A landscape with many peaks, sampled at points; each row gives a point and its height.
A climber steps from a point to the highest of its 6 nearest points, and stops where none of them is higher. Distance is the straight distance between rows; heights are no part of it.
Buvo: [ 73 125 128 194 104 122 177 131 125 132 114 113  99 164 195 160 111 151
 218  94  43 171 185 144 156 157 169  93]  (h 234)
zus: [111 110 143 122 112 162 135 123  89 141 133 121 143 159 156 127 137 101
 152 100  89 136 150 116 137 129 125  94]  (h 547)
gike: [108 122 164 173  89 169 139  75 122 187 195 130 138 198 196 136 107 113
 177  26  13 162 178 113 119 158 136  81]  (h 265)
vakob: [116 136 132 105 149 141 139 154 107 103  98 114 124 122 125 116 135 106
 148 135 146 125 111 121 149 119 130 133]  (h 306)
Bol: [167 108 128 127 126 124 102 115 133 130 151 157 141 112  87 130 121 146
  67 157 177 101 112 140 107 126 105 131]  (h 471)
dig: [ 74 137 125 137 124 130 163 147 114 128  88 101  97 140 166 133 128 124
 200 111  72 152 166 121 163 131 161 117]  (h 298)
noko: [ 65 155 115 128 139 119 170 158 141 118  63  96  95 125 157 125 135 127
 204 122  76 156 160 129 180 136 165 133]  (h 232)
bugu: [128 125 133 107 141 148 131 144 100 107 118 126 132 124 118 120 132 109
 128 135 157 121 110 126 140 124 118 125]  (h 252)
pob: [158 167  94 123 174  65 108 125 182  95 124 126 103  78  80 116 151 158
  81 179 235 114  73 130  96 112 132 189]  (h 339)
Fet: [118 109 146 121 103 169 129 112  95 153 149 128 154 165 156 126 133  99
 145  87  80 133 149 117 129 132 118  88]  (h 649)
gobam: [139 103 145 115  96 176 113 101 112 166 168 153 179 151 138 125 117  93
 107  79  80 116 133 124 117 148  94  92]  (h 453)
Punim: [ 52 148 104 193 123 112 199 150 165 104  86 116  93 132 184 149 116 155
 228 104  54 175 189 165 177 172 173 110]  (h 82)
kalo: [153 183  91 112 189  58 111 136 191  84 113 115 119  81  88 116 162 161
  98 177 237 134  49 129 106 118 133 198]  (h 220)
Didap: [ 93 115 137 134 112 151 147 126  91 142 120 111 123 163 166 134 136 113
 177 101  73 144 162 114 144 126 143  96]  (h 424)
Ribe: [183 134 105 134 131  71  83 112 171 129 149 137 100  82  82 125 136 162
  43 188 204  90 114 133  71  96 135 175]  (h 350)
Duva: [192  99 134 130 106 111  86 104 154 159 166 168 149 110  83 138 104 157
  36 157 141  96 120 136  82 122  96 145]  (h 317)
guku: [154 124 125 122 143 123 115 130 126 106 134 144 128 107  95 121 125 134
  89 161 195 108 100 136 118 124 112 138]  (h 438)
zaki: [152 104 137 117 118 148 110 119 115 133 151 154 156 125 106 127 121 122
  86 138 153 109 114 136 118 133  97 113]  (h 684)
virir: [115 111 149 129  98 172 130 100 101 167 161 130 157 172 166 129 130  95
 149  68  58 139 156 115 125 137 121  88]  (h 522)
Kera: [105 113 148 140 100 164 139 105  97 162 153 121 141 178 174 134 133 108
 168  75  52 148 166 112 133 135 133  86]  (h 415)
Dufat: [111 112 148 134  99 169 136 105 100 168 160 122 150 177 173 132 132 104
 157  69  52 143 161 113 129 136 126  83]  (h 481)
bipe: [200  98 137 130 101 103  78 100 159 169 173 166 146 110  81 141  99 159
  31 153 129  95 120 130  74 118  94 152]  (h 173)
Tupa: [ 90 154 124 103 150 132 153 163 124 108  70  96 111 117 140 114 138 110
 179 125 112 142 127 119 170 124 150 144]  (h 221)
Buzep: [144 172 109 103 183  92 126 154 165  77 100 118 129  90  95 114 146 141
 120 163 219 133  56 131 134 123 126 184]  (h 230)
foz: [ 54 155 103 174 128 114 191 155 163 111  79 108  89 130 176 140 123 148
 222 112  57 174 184 154 178 162 173 116]  (h 78)
Gutev: [ 82 124 131 154 109 135 157 130 107 139 110 104 106 163 178 144 127 129
 198  99  55 156 175 122 154 137 159  96]  (h 300)
Nokef: [148  99 142 115 102 167 111 108 115 159 165 157 178 143 124 127 117 103
  93 100 103 111 125 131 116 146  88  97]  (h 381)
Kinub: [150 171  96 115 181  71 115 136 176  88 117 123 113  84  85 115 151 153
  98 173 234 125  61 130 110 116 131 189]  (h 294)
tav: [108 153 126  99 161 131 143 166 121  95  79 105 122 111 124 112 139 109
 158 137 152 133 102 124 162 120 136 153]  (h 286)
kulo: [130 106 140 115 114 164 124 122  96 139 146 137 158 148 135 125 133 102
 122 108 114 122 131 125 130 130 108  96]  (h 519)
dapa: [145 101 143 113 105 163 114 111 109 149 158 155 172 143 124 127 121 105
  95 107 111 112 126 130 118 140  93  97]  (h 387)
lema: [ 83 148 124 115 140 133 155 157 120 115  72  98 104 127 150 120 135 113
 187 122 100 145 140 120 169 124 153 132]  (h 207)
sifo: [131 104 144 119 102 174 119 105 104 160 162 142 170 157 146 124 127  94
 121  83  83 122 139 122 122 141 101  87]  (h 523)
zol: [175 115 123 127 128 108  97 117 144 128 152 153 131 103  84 129 120 153
  60 169 188  99 110 140  99 121 112 143]  (h 500)
mumeg: [ 84 118 139 186  98 132 167 117 112 146 131 113 110 179 197 160 116 147
 208  84  37 170 184 133 149 152 164  85]  (h 275)
Vufug: [115 120 136 110 133 152 134 141  94 115 117 121 132 136 133 121 131 104
 143 127 132 125 124 122 143 119 123 113]  (h 433)
Remel: [192 109 129 131 112 101  84 107 155 150 162 162 135 105  81 136 115 160
  38 167 161  95 122 138  83 115 109 150]  (h 390)
seke: [106 116 153 155  94 163 139  92 106 174 171 122 143 188 185 136 126 113
 171  55  33 157 174 112 128 142 135  79]  (h 386)
puru: [138 107 139 115 117 158 120 125 102 132 143 144 158 134 120 125 129 109
 106 125 136 115 121 131 127 131 104 104]  (h 402)
pibe: [153 112 131 119 128 138 112 126 118 122 142 151 147 118  99 126 123 125
  87 148 171 108 111 137 119 128 103 122]  (h 468)
sufel: [ 75 157 120 112 145 126 159 163 133 114  64  94 102 122 147 119 138 118
 192 122  96 148 142 124 176 128 158 141]  (h 204)
gifa: [139 138 125 111 157 125 126 145 124  94 118 132 127 105  99 117 128 122
 113 150 194 117  91 131 133 125 118 144]  (h 347)
soked: [102 112 142 127 109 155 139 122  88 145 131 115 134 162 162 132 137 106
 165  97  76 140 157 113 138 127 133  93]  (h 476)
reg: [164 137 109 127 151  91 105 121 157 106 135 140 113  90  82 121 133 151
  74 175 217 105  94 135 102 117 123 164]  (h 466)
Pel: [135 153 120 105 165 115 130 150 135  86 106 123 125 100  99 112 134 124
 120 154 201 124  79 130 138 119 123 160]  (h 314)
Rezik: [170 127 113 132 139  90  97 117 156 121 147 144 112  91  79 125 131 158
  58 180 207  96 105 136  92 113 124 160]  (h 474)
vutim: [170 102 135 124 109 137 101 112 132 145 160 165 161 122  94 132 111 136
  64 141 146 102 115 140 104 135  93 120]  (h 508)
Romut: [117 114 139 113 123 160 131 132  90 126 128 126 144 143 136 123 132 104
 137 117 121 125 134 122 138 123 118 105]  (h 569)
Sofu: [128 135 127 107 154 134 132 149 115  95 111 124 128 114 111 116 130 113
 128 144 175 120 100 126 144 119 119 139]  (h 307)
Mizu: [143 116 133 114 133 142 120 130 110 115 133 141 144 122 107 123 125 117
 103 144 164 114 110 133 128 125 108 121]  (h 253)
lini: [187 119 115 134 122  85  84 111 161 139 156 146 115  93  80 130 124 165
  39 181 186  93 117 136  75 105 122 164]  (h 403)
Zon: [ 97 151 126  99 153 133 150 164 121 103  76 100 116 119 133 114 136 107
 169 131 128 136 117 120 163 119 141 145]  (h 257)
vol: [ 70 132 124 173 109 125 174 138 121 130 105 109  94 154 182 150 119 143
 212 103  50 164 185 134 159 147 169  99]  (h 261)
nenu: [216 111 130 129  99  77  64 102 172 171 177 146 126  96  87 142 113 162
  21 174 136  90 127 119  47  81 117 181]  (h 37)
tuvi: [177 105 129 130 120 117  96 114 141 140 158 158 139 107  86 132 116 152
  54 160 171 100 113 137  95 124 104 139]  (h 472)
tur: [121 111 140 113 115 165 128 125  90 136 139 128 150 150 142 126 133 101
 135 108 107 125 137 120 134 128 116  96]  (h 521)
tol: [175 140 101 135 144  71  91 113 172 122 146 133  99  80  81 121 140 160
  52 185 215  96 105 133  78 101 134 177]  (h 391)
ragof: [ 93 131 131 116 132 144 147 147  99 120  95 104 114 138 147 121 134 107
 172 117 105 137 141 117 155 121 142 118]  (h 327)
gir: [125 152 127  99 166 126 135 159 126  88  95 115 124 103 108 113 135 114
 139 145 181 129  87 126 150 120 127 156]  (h 308)
livo: [ 97 114 141 142 106 154 143 116  95 151 136 113 129 174 175 137 129 115
 180  89  59 151 167 115 140 131 141  90]  (h 377)
zorug: [ 62 146 114 154 127 119 175 151 139 122  77 103  89 135 171 136 126 136
 212 113  64 161 173 134 172 143 168 118]  (h 233)
Sizo: [162  97 142 117 102 157 104 106 127 159 165 168 177 131 108 129 105 117
  72 111 115 106 118 134 108 146  82 106]  (h 439)
ris: [124 164 124  94 175 120 138 165 141  84  81 107 131 100 111 109 142 120
 144 145 179 134  77 127 153 122 131 169]  (h 285)
Sutuz: [ 56 158 105 159 130 115 184 156 162 114  71 105  89 129 170 135 126 142
 220 114  63 169 177 147 179 156 171 121]  (h 141)
vugat: [104 126 136 109 137 149 140 146  97 116 105 114 124 133 139 120 135 104
 158 122 121 131 127 119 149 121 132 120]  (h 352)
marat: [163 151  97 130 157  72  98 121 173 105 137 133 101  81  80 118 141 157
  67 180 227 105  89 134  89 111 133 177]  (h 395)
Tefi: [150 174 103 110 185  78 120 145 174  81 107 121 122  84  89 116 149 149
 109 166 228 131  55 131 123 121 128 189]  (h 246)
Rolo: [ 93 116 145 163  98 147 152 108 105 157 144 114 123 185 186 149 125 129
 190  77  38 162 178 118 141 141 151  83]  (h 310)
kidu: [153 159 107 116 173  89 118 136 160  88 120 130 115  89  88 118 138 145
  96 167 228 120  72 131 115 119 125 173]  (h 329)
Rizo: [100 120 138 125 118 151 144 134  90 131 114 111 123 152 157 127 136 107
 167 109  91 141 151 113 146 125 136 103]  (h 444)
Tisuk: [112 166 126  90 171 123 144 175 137  90  70 100 129 104 119 111 147 115
 157 138 156 138  88 127 167 121 137 170]  (h 256)
kalaf: [ 64 134 118 193 109 120 186 140 135 120 102 112  93 152 191 157 110 152
 221 101  45 172 188 151 166 163 171  99]  (h 213)
femi: [145 164 110 110 179  94 124 145 158  82 110 123 122  90  88 115 141 139
 113 164 223 126  66 131 126 122 127 177]  (h 274)
tefor: [124 108 149 126  94 179 123  96 108 174 174 142 169 169 162 125 121  89
 134  58  54 130 153 117 119 146 105  85]  (h 452)
Sug: [200 108 126 131 109  86  76 105 164 155 167 153 130  99  82 140 113 164
  30 173 154  95 124 131  67 103 113 166]  (h 243)
siga: [ 97 139 131 107 143 141 146 156 107 109  87 104 116 127 138 119 135 108
 169 125 119 134 127 119 160 119 139 132]  (h 260)
nomi: [ 89 119 140 155 104 145 154 118  99 149 130 111 118 173 181 144 130 127
 192  90  52 157 175 117 143 135 152  89]  (h 337)
rav: [ 94 118 148 179  94 143 157 104 108 159 147 116 121 190 194 156 119 139
 197  73  31 170 182 123 138 146 154  82]  (h 289)
puzu: [ 63 141 117 173 116 117 179 143 136 122  91 106  90 144 181 147 116 146
 216 107  54 165 183 141 168 153 169 106]  (h 218)
fos: [210 107 130 130 100  88  67 102 168 171 176 159 133 103  82 141 106 164
  22 167 133  92 123 123  57  97 107 172]  (h 10)
sig: [125 106 145 115 107 172 125 116  96 149 151 137 164 156 143 126 133  98
 125  95  95 126 140 122 128 135 109  91]  (h 610)
dif: [134 166 117 101 179 109 130 159 147  81  95 114 129  95 100 113 142 129
 131 153 200 133  68 129 146 124 128 174]  (h 276)
Duto: [174  97 141 123  98 142  94 104 140 163 171 174 173 125  98 134  96 129
  57 123 116 101 114 136  97 145  80 122]  (h 462)
boru: [109 116 156 151  92 172 133  86 113 184 179 129 149 188 184 131 120 103
 164  40  28 151 172 113 124 150 130  82]  (h 321)
nit: [106 120 135 115 125 155 138 138  90 127 113 115 127 146 147 125 135 102
 159 116 108 132 140 116 145 120 128 108]  (h 448)
Getu: [186 115 121 134 121  97  87 109 154 140 154 154 127 100  81 131 122 160
  45 174 181  94 117 138  83 113 114 152]  (h 458)
pofi: [164 118 123 125 135 117 104 121 135 118 145 150 132 107  88 123 123 142
  72 162 189 105 107 140 108 123 110 138]  (h 497)
Dinen: [135 106 140 114 114 165 122 124  98 134 146 144 160 141 127 124 128 106
 112 117 123 118 126 129 130 132 106 101]  (h 447)
pudiv: [155 157 105 124 166  81 111 128 166  97 128 132 109  86  83 115 140 152
  85 173 229 112  79 132 104 117 128 176]  (h 382)
selu: [165 125 118 124 140 107 105 120 145 114 143 146 122  98  85 124 126 150
  70 170 204 103 103 139 103 121 115 148]  (h 543)
fopot: [130 113 135 111 131 155 126 134  98 120 131 133 142 132 121 122 131 108
 121 130 144 118 119 127 136 126 112 111]  (h 319)
romad: [ 72 146 120 129 131 128 164 155 125 122  74  98  95 134 158 126 130 123
 198 117  78 152 161 124 170 132 161 124]  (h 264)
rulek: [208 115 124 132 105  77  69 106 169 159 169 146 121  95  87 139 118 165
  24 181 155  89 124 126  56  88 124 177]  (h 107)
nogak: [149 137 118 119 157 112 118 137 137  96 126 137 122  98  91 118 129 135
  93 161 208 114  89 134 122 124 117 153]  (h 364)
meb: [ 85 128 132 135 120 138 153 141 102 132 102 104 107 151 164 133 131 118
 190 108  76 147 162 117 153 128 154 109]  (h 346)

Where does a climber stop that starts at each point below?
tav: selu
Tisuk: selu
fos: selu
kalaf: Fet
puzu: Fet
mumeg: Fet

Call two points neighbours if one is among the 6 nearest of the other. Go from one point of each pair to the other, from neighbour to neighbour, staying as high as possible. Name the lowest point that can't be avoided.
Fet and selu: Dinen
zaki and selu: tuvi
Fet and Romut: tur
